Each row is a point on a tangle of strands that fork, close into loops and nearly touch. The rows are in no order.
(in the rows, 100 means zero)
Two points are linked if the straight distance between their rows is under 56.6.
z955: 136,69,83,106,107,88,107,99,100,93,104,84,101,81,158,119,126,108,108,118,108
z178: 81,111,127,93,117,93,109,108,81,101,67,85,99,96,66,88,109,85,133,83,117
z115: 117,106,110,104,91,104,117,102,103,105,77,108,109,103,85,90,107,93,113,83,101
z656: 79,89,83,136,132,92,108,114,67,93,47,100,89,104,107,99,112,97,130,107,122
z494: 107,128,93,85,111,113,129,89,108,112,91,101,77,75,81,115,89,104,146,63,73
z798: 85,134,95,68,96,110,101,78,108,120,102,103,70,92,64,116,52,84,113,75,77
z180: 123,97,75,93,91,104,109,83,86,101,76,102,77,101,106,101,104,86,89,74,87
z906: 114,97,111,105,109,86,75,116,135,89,95,81,126,105,132,91,116,126,92,141,161
z56: 119,108,105,97,69,116,86,84,96,104,97,104,97,104,75,94,87,91,71,77,70
z371: 113,88,131,96,92,96,94,106,121,99,122,97,140,112,88,81,109,98,78,112,127
z216: 89,109,130,112,79,107,71,114,128,78,109,102,135,112,102,72,112,121,56,128,120
z104: 117,85,90,94,110,99,118,106,126,108,165,104,115,81,124,128,100,122,121,116,83
z451: 118,92,62,75,110,114,111,73,93,114,124,123,72,96,106,132,95,93,99,67,71
z80: 133,78,83,88,86,104,100,88,98,99,100,112,94,105,116,114,105,92,80,93,84
z699: 82,121,70,67,125,103,125,77,86,124,121,93,54,82,92,125,82,82,118,61,79
z607: 99,96,102,85,97,100,96,114,122,84,90,116,99,119,117,99,101,98,89,107,88
z50: 79,94,103,129,132,90,118,126,113,72,93,94,116,89,134,102,136,127,147,119,121
z803: 126,80,96,93,66,100,84,86,105,118,159,127,115,113,80,112,70,100,72,116,85
z135: 108,94,90,87,75,109,85,90,110,112,143,134,96,119,85,114,70,97,75,101,71
z485: 94,127,93,74,106,117,117,85,114,124,106,110,72,89,76,123,71,91,132,69,71
z917: 130,64,84,75,94,94,90,89,97,101,132,101,95,103,129,126,96,95,78,112,89
z571: 90,92,120,123,78,111,74,99,85,85,81,90,111,114,112,73,118,96,59,109,102
z141: 136,91,109,117,84,93,96,107,126,92,94,102,140,104,106,85,112,122,85,125,143
z642: 87,112,84,65,108,102,102,83,79,116,104,94,63,101,90,107,82,70,85,67,81
z570: 103,115,79,128,78,107,87,84,59,103,43,87,75,98,93,79,93,90,78,83,94
z780: 81,111,106,107,127,101,133,118,105,93,87,96,98,84,97,103,116,104,156,84,87
z529: 126,82,78,92,87,89,97,94,118,123,180,127,110,100,99,130,73,117,110,140,98
z872: 85,109,87,71,109,93,102,88,65,105,83,80,63,97,97,93,95,71,86,70,93
z521: 121,96,111,93,84,107,110,92,101,112,102,107,108,104,81,97,96,86,86,82,88
z532: 106,74,110,111,84,102,71,100,89,82,85,83,108,112,133,86,119,96,60,120,115
z437: 71,121,139,106,87,111,75,119,123,79,105,107,124,114,84,70,105,109,63,110,99
z487: 97,91,133,109,123,97,133,109,115,102,121,91,138,92,94,94,128,107,132,97,121
z905: 102,124,66,90,123,94,127,82,70,105,72,85,54,70,106,107,105,92,125,58,95
z537: 119,84,128,95,98,98,116,99,113,114,130,101,138,103,84,92,105,93,95,99,116
z346: 72,102,131,145,113,100,78,110,91,85,57,110,114,125,64,72,106,109,110,112,146
z165: 118,87,71,124,108,96,123,101,88,96,71,104,93,92,133,107,123,102,120,99,101
z347: 102,82,89,90,81,106,87,73,76,125,149,105,93,115,85,106,82,72,61,96,76
z385: 104,92,94,101,107,93,110,121,125,84,77,117,105,106,130,102,112,112,112,114,107
z893: 83,95,89,147,127,99,133,110,72,91,82,79,105,79,113,94,129,109,155,86,100
z459: 49,118,123,90,90,108,80,103,102,119,128,106,91,123,66,95,70,70,86,101,74
z796: 99,103,73,73,112,106,118,74,86,131,129,107,71,100,86,122,84,76,102,69,77
z172: 69,114,115,94,122,82,100,99,55,96,51,67,80,84,63,91,101,85,135,88,131
z12: 98,110,100,102,114,97,132,120,143,88,146,104,123,82,117,110,111,134,135,105,86
z325: 143,81,79,113,77,102,98,92,98,92,78,113,97,106,121,100,110,105,81,103,93
z662: 69,115,101,118,111,85,87,98,44,96,36,67,76,88,60,89,86,93,119,101,135
z635: 97,75,100,78,112,91,110,87,78,115,129,86,99,110,104,103,104,65,84,89,98
z64: 81,103,93,134,114,92,101,133,107,81,47,124,107,119,104,90,101,119,120,123,124
z69: 111,97,89,83,80,112,88,73,81,114,120,105,82,107,84,106,84,80,65,74,68
z585: 111,125,103,103,72,114,92,87,99,100,63,101,82,97,74,89,84,95,92,76,82
z952: 107,97,110,77,96,87,78,118,141,98,137,92,129,112,114,102,90,117,73,140,128
z33: 103,84,94,91,111,97,125,99,114,119,159,107,110,96,108,125,96,98,115,104,83
z531: 88,109,121,92,105,89,90,126,140,75,93,111,129,120,104,83,107,120,91,124,128
z452: 95,79,109,84,105,95,97,101,107,93,103,99,103,117,121,102,106,87,84,107,101
z359: 90,131,114,127,68,114,77,98,85,95,47,92,90,99,76,76,92,98,88,92,86
z779: 94,64,112,79,116,91,99,96,87,105,123,79,105,111,127,106,113,72,77,109,112
z777: 116,76,64,93,120,106,118,85,99,96,148,100,87,76,144,136,117,111,115,87,67
z90: 73,119,102,114,97,94,83,91,42,95,42,64,73,85,72,77,90,87,93,89,117
z586: 81,104,107,114,126,95,130,128,120,79,96,102,111,90,119,100,128,118,150,102,98
z888: 88,136,99,74,80,119,81,75,105,111,91,102,66,94,70,110,55,92,92,73,65
z852: 126,82,75,129,88,97,108,100,96,95,60,110,100,108,127,102,110,105,99,109,109
z288: 88,99,89,140,129,93,126,108,61,105,57,87,99,86,95,96,116,97,143,89,115
z654: 72,103,127,84,93,106,88,110,112,105,114,107,108,121,78,87,85,82,83,98,87
z232: 73,128,126,106,78,121,71,90,74,106,92,78,91,89,77,79,102,84,60,85,69
z364: 88,95,73,146,124,92,100,109,52,106,35,99,86,104,97,94,89,94,112,104,121
z895: 82,106,126,78,123,86,106,124,147,87,123,102,134,110,105,98,108,116,103,128,136
z458: 120,105,64,85,110,102,117,77,75,110,85,96,62,89,108,108,109,87,101,59,87
z517: 99,99,138,110,119,95,120,109,116,98,100,104,137,104,79,79,122,107,122,98,138
z543: 126,97,95,89,68,113,82,100,120,91,118,131,102,111,97,106,84,111,65,105,69
z383: 107,90,68,116,119,97,132,94,82,94,88,90,86,79,135,109,131,98,126,81,86
z695: 80,115,111,112,101,95,91,132,128,73,65,123,114,123,98,78,105,118,103,121,122
z54: 70,100,105,139,123,91,83,104,45,102,38,83,89,101,61,90,92,94,120,104,140
z959: 93,108,118,75,115,84,78,121,151,89,128,88,131,110,116,96,100,123,89,139,146
z415: 71,142,108,87,77,126,72,93,104,95,89,103,69,98,83,95,77,96,77,84,51
z500: 86,103,141,117,111,98,96,108,102,92,73,104,124,112,64,72,115,102,115,101,141
z637: 95,78,83,91,85,97,95,74,84,131,161,116,92,123,88,118,77,72,88,106,85
z663: 126,71,105,99,86,93,72,106,110,91,99,84,110,105,141,97,111,108,71,131,124
z430: 94,75,99,84,112,91,121,96,97,120,148,95,107,104,108,117,101,77,105,104,92
z331: 103,100,110,118,120,89,121,125,131,85,105,93,133,89,128,95,128,134,129,124,133
z361: 126,82,88,89,71,88,79,95,117,117,170,126,113,108,88,114,66,113,82,141,96
z829: 125,88,97,86,93,104,115,83,98,120,128,113,107,101,83,112,91,87,95,83,79
z507: 129,70,80,95,110,96,116,96,105,94,136,89,100,72,150,129,118,111,116,103,82
z2: 119,92,88,93,103,100,118,111,129,85,101,115,100,96,134,119,115,118,116,108,94
z388: 79,116,115,99,124,95,123,113,88,100,68,89,95,85,79,98,111,96,154,85,103
z717: 116,99,90,110,107,100,128,115,130,85,112,107,112,82,134,114,120,129,135,102,86
z761: 79,113,95,86,107,85,92,92,49,96,64,66,65,91,90,76,99,73,85,75,115
z70: 57,129,113,81,84,110,78,86,88,121,119,85,78,102,63,98,60,70,84,88,70
z621: 97,132,65,62,110,110,109,63,88,117,96,96,47,76,90,119,70,89,104,55,92
z516: 82,111,137,99,90,107,88,108,111,94,89,103,115,117,77,77,98,92,88,94,101
z765: 119,89,101,77,88,91,78,112,132,96,132,104,112,108,123,112,87,120,75,134,105
z208: 98,103,62,108,127,89,130,93,66,98,76,85,68,78,121,106,123,89,125,71,96
z65: 81,85,98,133,133,88,112,117,91,86,66,101,113,105,125,98,126,108,137,121,129
z173: 103,103,96,94,115,90,120,121,143,101,168,93,127,83,124,119,101,132,123,125,97
z857: 103,95,121,104,118,93,124,116,130,96,131,88,141,86,114,97,126,125,125,114,124
z660: 73,90,118,138,121,96,87,110,70,92,49,99,102,119,73,83,110,100,117,109,140
z369: 126,73,86,76,84,97,66,100,113,99,139,109,93,103,130,120,80,109,64,132,86
z974: 66,129,130,110,74,125,69,112,102,93,112,108,103,99,98,86,113,106,56,110,57
z483: 84,122,111,99,71,124,71,102,107,97,109,114,90,108,93,92,89,100,59,97,50
z735: 113,90,69,98,100,92,105,97,123,120,183,131,100,94,110,140,78,125,131,135,85
z374: 100,101,74,139,95,101,102,98,64,106,37,99,83,109,99,89,91,93,99,96,107
z809: 87,112,111,119,74,121,72,94,71,92,81,89,92,97,100,76,117,91,57,92,73
z726: 102,131,87,72,105,104,123,69,91,112,78,84,69,69,77,112,78,93,127,62,91
z768: 139,72,91,105,90,89,93,105,111,91,92,92,109,94,146,112,116,116,98,126,118
z890: 115,92,115,116,104,89,105,113,128,92,95,99,135,103,117,88,122,120,104,126,146
z125: 97,110,107,114,95,99,101,106,96,98,50,104,97,110,82,84,96,95,114,93,109
z596: 66,122,130,95,94,105,79,99,75,92,65,76,87,98,65,80,94,82,96,85,103
z194: 124,76,80,85,94,106,111,77,93,128,151,122,98,104,88,125,84,88,95,92,79
z127: 65,126,140,95,83,115,73,94,81,106,97,79,100,94,63,76,90,75,79,83,84
z562: 122,85,61,82,114,110,114,82,102,104,131,121,80,89,131,138,104,103,106,85,72
z190: 145,88,106,100,72,98,95,108,123,91,105,108,127,105,107,92,103,122,79,116,115
z896: 82,125,112,126,87,105,84,115,92,88,39,104,92,111,76,77,87,105,109,100,106
z601: 136,82,107,93,89,99,117,98,116,116,139,112,128,101,91,106,95,102,96,103,99
z706: 140,102,95,87,67,102,89,107,133,85,119,126,121,108,98,98,88,125,71,114,90
z63: 99,101,118,120,93,95,69,110,127,76,89,95,129,118,117,73,111,127,71,140,149

How many points has the smallest loop of links through each point below? Write none if it is on no loop.
z857 => 15
z383 => 9
z173 => 12
z125 => 7
z135 => none

A fork is a point with three links, a tip a point with one. Leave the first point through the second and follow the links. Name the first fork or tip that comes.
z890; z906 => z70
z917; z369 => z64
z190; z706 => z735
z857; z487 => z662
z165; z383 => z80
z232; z809 => z796

Name the points in between on the shortest way along the links from the first point to the second, in order.
z346; z809 => z660 z54 z662 z90 z761 z872 z642 z796 z451 z562 z777 z507 z955 z768 z663 z532 z571
z654; z529 => z516 z437 z216 z63 z906 z890 z141 z190 z706 z543 z135 z803 z361
z180; z695 => z80 z917 z369 z765 z952 z959 z895 z531
z54; z50 => z662 z172 z178 z388 z780 z586
